Points, in no order, along strands that fork, close into loops and pass close to each other.
In the rows, 128 means zero.
Two points are linked if the straight distance between their rows is under 118. Some points are linked to none.
Natik: [ 59 145 124  95 139 100 152 129 139 130 148 111 163 145 114 137 140 113
 123 122 142  94 149 111 118 145 164 117 135 157 110 121 117 104 108 166
 179]
rubut: [165 148 171 139 138 127 135 146 175 116 147 153 121  98 137 148 130 146
 120 142 124 118  85 151 114 185 100 147 107 155 143 113 138 120 183 112
 183]
Fafib: [111 191 110 132 214 124 134 130 107 106 161  81  92  55 124 126 137 123
 157 101 123  77 243 137 109  79 135 133 137 131 132 180 124 187 105 139
 132]
lig: [143 141 111 147 168 175 129  65  97 107 111 115 101  93 116  93  88 114
 141 105 108 137 174 157 161  20 116 150 169  67 134 193 119 165 117  99
  70]
ziba: [ 69 154 170  49 109 132 130 162 132  88 103 125 177 167 106 150 119 119
 101 127  91 114  85 163 159 163 149 116 190  82 120 109 149 102 175 145
 175]
tepu: [143 117  99 150 145 150 145  72 108 120 128 132  96 106 124 103 113 105
 151 130 127 146 158 116 135  43 127 139 123 110 127 171 124 131  95 143
  86]
fep: [ 86 106  98 119 107 121 137 121 109 147 124 128 149 165 136 122 133 106
 142 128 140 132 131  78 127 110 167 106 126 140 109 123 114 106  85 158
 116]
lel: [103 113 128 116 126 112  91 170 135 150 121  80 158 165 126 149 179 125
 119  91 174 132 131 148 142 217 111  62 168 136 116  73 134 145 113  76
 131]
Kal: [140 108 126 148 110 105  85 178 137 159 109  78 149 149 130 134 161 145
 110  96 176 150 114 140 128 229  89  87 140 135 130  61 156 169 116  43
 113]
vegef: [133 140 107 139 159 164 127  90 111 102 114 104 107 105 118 107 112 116
 144 111 113 141 164 148 151  45 116 134 164  82 135 175 135 157 109 109
  81]
Rek: [129 138  88 137 181 117  97 179 139 151  99  68 118 104 140 113 145 155
 138  82 163 130 211 145 127 156  70 103 133 102 144 136 178 211  99  61
  96]
bufup: [178 119 147 161  77 113 163  97 124 154 144 218 118 130 143 129 103 124
 125 175 105 134  97 132 118 116 142 178  59 154 136 151 110  77 171 172
 148]
lineg: [184 109 162 152  90 155 100 147 132 103 105 166 110 134 139 108 109 148
 123 152  93 171  64 153 141 139 102 158 144  85 154 117 142 127 177  97
 103]
Pom: [ 69 132 167  67  91 125 113 175 123 109  94 121 188 188 116 165 141 133
  96 125 117 117  84 155 164 206 147  82 192 105 104  84 139 103 152 129
 172]
nov: [182  89 148 150  51 124  92 178 131 147 113 137 134 155 142 137 136 174
  89 147 147 159  46 111 109 217  94 140 127 158 153  47 148 162 135  82
 117]
Punif: [164 129 149 152 143 110 160 123 177 146 165 154 118  94 144 154 143 140
 123 142 151 108 123 113  89 163 102 148  56 208 125 124 114 109 141 146
 179]
fubol: [110  94 116  98  95 165 106 117 102 110  79 118 132 177 118 109 121 116
 126 107  86 170 107 130 176  75 124 105 189  64 105 123 137 143 112 105
  55]
kupi: [176 102 161 140  62 141 106 156 131 104 111 178 116 153 148 123 108 154
 111 161  98 163  52 139 129 157 110 154 140 113 152  98 134 117 168 108
 117]
benib: [183 125 152 155 110 119 148  78 129 158 146 203 112 102 128 131 102 131
 130 172 101 128 104 156 136 105 137 184  54 138 146 165 109  79 184 167
 140]
nel: [101 149  99 104 156 150 120 111 115 103 114  78 122 120 105 116 132 116
 144 105 111 124 177 141 147  61 128 111 179  87 129 155 140 155  89 112
  90]
pigiv: [ 67 154 158  95 110 100 152 156 153 125 136 136 184 159 128 167 126 127
  96 135 129  95  92 128 128 213 140 117 141 162 102  73 124  93 157 157
 212]
ramom: [199  77 108 186 117 145 108 148 121 144  78 112  97 122 143  90 125 153
 129 126 140 188 116 109 112 118  88 138 105  98 141 127 168 177 118  61
  59]
telo: [ 97 160 158  96 120 115 163 127 150 107 144 155 146 137 119 140 118 114
 114 142 109 107 104 146 127 146 147 151 133 128 128 123 137  91 171 166
 192]
paf: [ 70 129  94  91 130 144 124 102  95 114 116  84 140 148  93 112 138 100
 141 106 117 111 177 117 145  59 159 104 171  94 114 151 116 130  66 134
  89]
fomum: [120 105 130 126  71 120 127 149 128 133 115 148 148 168 154 146 130 143
 116 147 130 139  80 100 125 177 141 114 126 147 118  81 119 110 132 134
 135]
muz: [ 94 140  73 132 173 135 118 110  94 132 151  81 119 110 114 102 154 110
 168 105 151  93 233  87 113  62 153 104 113 150 124 148  99 139  34 157
  73]
remar: [135 100 150 111  38 137 104 162 109  95  95 182 130 197 153 128  91 146
  98 160  85 173  43 136 142 139 127 137 162  89 131  99 123 106 162 121
 104]
vip: [129 165 132 131 178 132 140 104 134 111 147 127 102  84 115 129 115 119
 142 122 125 119 154 154 131  88 135 143 135 117 145 173 139 132 147 136
 147]
zifav: [122 167  88 139 211 132 119 139 115 125 145  79  98  69 137 111 148 134
 158 101 140 100 244 126 110  88 114 122 127 135 129 167 135 195  80 127
 106]
lum: [ 36 144  93 111 153 107 136 131  93 144 160  82 158 151  95 114 156  96
 143 109 157  64 221  93 110  99 190  95 130 150 109 140  84 109  49 172
 124]
bola: [ 76 100  96 109  93 127 122 129  89 151 108 118 159 186 130 123 133  98
 137 119 138 134 131  90 144 103 179  84 151 120  96 123 113 112  82 148
  99]
Kof: [ 74 151 156  68 108 134 147 139 130  94 115 134 164 158 108 137 116 112
 112 132  97 115  99 151 149 133 154 134 171  90 120 121 142  97 162 158
 168]
sotif: [ 64 116 103  86 106 141 133 109  88 124 105 104 154 171  94 109 125  93
 132 113 111 121 150 109 152  65 167 103 173  88  98 142 117 123  80 146
  97]
tob: [131 128 106 143 150 110 167  96 144 150 164 149 115 112 135 123 132 109
 143 140 157 108 168  83  93 107 146 149  65 190 123 155 108 102  93 179
 146]
papag: [128 105 107 125 120 137 116 138 131 122 105 104 130 142 133 123 142 134
 140 118 129 162 120 120 143 130 121 103 146 106 128 109 145 139 114 103
  93]
Fisab: [178 127 162 145 106 132 128 162 168 125 139 147 127 113 138 144 135 164
 110 147 130 129  70 134 104 204  90 148 105 162 145  82 138 130 165 100
 166]
befi: [205  97 123 182 132 139 146  63 117 163 137 182  87  91 137 117 109 128
 144 155 126 155 131 122 125  61 124 161  56 136 131 175 109 104 135 153
 103]
Setes: [136 103 101 142 137 120 113 143 140 142 126  99 133 133 139 129 159 141
 135 115 160 145 132 102 117 164 112  96 114 150 129 100 135 144 101 101
 107]
timaf: [ 57 145  83 116 156 121 134 113  92 129 156  83 136 134  99 109 148  94
 155 109 145  79 221  90 113  73 175 111 123 140 118 145  92 119  43 166
 100]
dukud: [180  99 128 163 116 122 140 134 161 153 141 139 118 116 148 138 145 150
 123 144 159 136 106  89  86 169 103 133  67 190 127 102 116 128 117 124
 138]
Givi: [190  94 123 169 117 134 137 126 148 143 131 150 103 110 149 126 140 146
 134 147 145 155 111  99  99 137 110 139  74 161 134 122 125 126 123 123
 123]
Sev: [117 189 121 127 198 132 139  97 104 100 155 100  91  65 105 128 111 111
 146 110 116  88 203 163 128  53 143 148 148 103 141 192 122 160 130 137
 132]
letod: [161 105 133 149  79 130 150 116 132 134 126 185 114 137 151 125 116 131
 133 156 117 151  97 104 116 120 133 150  88 147 130 125 119 101 140 152
 128]
Romum: [210 122 148 163 140 130 132  72 127 163 142 182  99  76 131 127 101 146
 134 160 106 139 112 155 135  91 123 177  57 126 148 173 111  97 182 146
 126]
bos: [ 92 189 152  96 177 118 147 123 147  95 156 111 116  96 103 143 124 110
 132 115 112  91 145 163 132 113 144 143 157 118 145 160 142 133 165 145
 180]
tivar: [136  88 133 133  59 122  97 166 123 143 107 136 145 175 148 151 145 153
 109 142 141 150  69 107 122 206 125 108 139 142 127  56 123 136 130 102
 123]
puzu: [183 114 143 161 124 146 111 160 147 121  97 125 112 117 137 111 123 156
 125 136 121 163  90 147 125 152  89 142 129  99 152 115 166 155 161  70
 115]
bafu: [183 166 154 140 189 120 118 102 147 142 149 150 103  53 133 137  93 143
 135 133 110 112 114 179 142 118 121 165 104 100 155 181 131 125 209 119
 160]
Ririk: [128 104 153 106  56 155 108 147 101  84  87 176 124 194 140 113  86 131
 104 141  68 176  50 147 162 109 121 139 176  61 121 119 122 107 161 123
  83]
Pesap: [146 189 172 111 186 113 122 116 155 123 157 143 110  71 124 147 101 121
 132 125 100  91 103 192 147 142 134 166 137 103 157 171 140 120 221 129
 192]
denu: [118 136  75 136 180 140 116 116 104 123 138  82 110 100 125 103 148 121
 161 107 145 117 218 103 121  67 129 110 128 135 128 155 124 157  51 135
  74]
tebob: [171 112 112 167 145 148 148  57 106 137 133 157  89  92 127 103 105 110
 148 139 130 153 147 124 133  41 124 154  95 117 131 181 115 121 118 148
  91]
tedun: [110  94 133 100  63 171 114 124  86  98  76 162 127 199 134 104  91 118
 108 124  70 179  72 132 172  76 126 123 178  60 100 126 120 129 133 122
  52]
lafat: [113 178 168 106 169 107 150 120 167 113 167 143 118  91 119 151 121 116
 125 130 121  91 122 160 123 145 134 151 121 145 142 150 138 112 187 149
 201]
Fiv: [128 141 133 137 160  97 170 107 168 146 177 148 121  98 136 144 140 119
 127 138 154  95 154 106  90 139 128 150  66 204 122 144 113 101 125 171
 181]
nepi: [178 115 165 147  73 123 115 173 159 133 137 150 140 135 141 154 134 172
  96 149 137 128  48 122 100 227  82 152 114 178 148  52 131 137 153 105
 161]
Patug: [178 153 133 152 195 130 129  92 133 140 148 140  96  53 130 127  96 139
 139 130 127 123 146 163 136  81 122 157 106 106 147 188 131 137 170 127
 138]
pomi: [ 65 135 159  88  87 111 130 169 117 132 107 128 194 191 129 167 137 124
  93 131 128 112  87 134 146 212 156  84 173 133  97  79 124  99 144 143
 180]
kozok: [ 44 149 113  95 151 100 139 132 121 130 153  90 161 146 102 131 149 108
 131 114 149  85 180 110 118 129 171 106 143 152 110 129 108 112  86 166
 161]
Kom: [116 116  99 133 139 114 146 109 136 142 148 129 126 126 137 125 136 115
 147 129 154 125 153  79 107 115 144 122  92 169 122 136 116 110  85 163
 128]
muro: [163 101 109 163 128 111 103 162 142 157 116  87 132 126 138 124 157 154
 116 112 172 145 123 111 100 202  87 104  99 157 133  84 151 168 109  66
 107]
Sadus: [ 50 161 149  83 139  91 151 143 156 128 150 113 180 144 116 157 137 115
 106 123 141  81 122 131 123 192 147 114 145 168 103  94 120 103 142 160
 215]
Tedi: [211  79 114 190 121 144 125 131 130 148 109 137  93 113 144 103 132 150
 133 142 144 175 113 104 101 117  98 140  84 129 141 128 144 153 121  95
  85]
Bup: [129 100 111 122 110 152 119 120 119 113 100 122 121 149 133 113 125 124
 139 124 110 167 110 120 152  94 123 116 155  94 120 124 138 134 117 116
  80]
lokag: [ 75 132 133  99 142 102  99 161 142 141 136  82 172 156 123 159 175 122
 118  95 171 108 139 152 139 214 114  62 171 158 109  82 125 139 115 101
 163]

A tip is a point with one link. Name the tips that can be reached along the links from each point below, in the order of the rows.
Fisab => rubut, fomum
tedun => puzu, lokag
Kom => lig, ramom

A piece is two or more points that can be reached from each other along the links. Count, over all rows, the pieces, the separate loops (a circle has one, a figure eight two, a Y none), the forks (points with three links) and the tips (points with one).
pieces => 4
loops => 3
forks => 4
tips => 6

Name the points in between on the shortest way along the links from the first point to the second, in order.
Fiv / vegef => tob Kom fep bola sotif paf nel
lum / denu => timaf muz
muz / telo => denu zifav Fafib Sev vip bos lafat
kozok / pomi => Natik Sadus pigiv
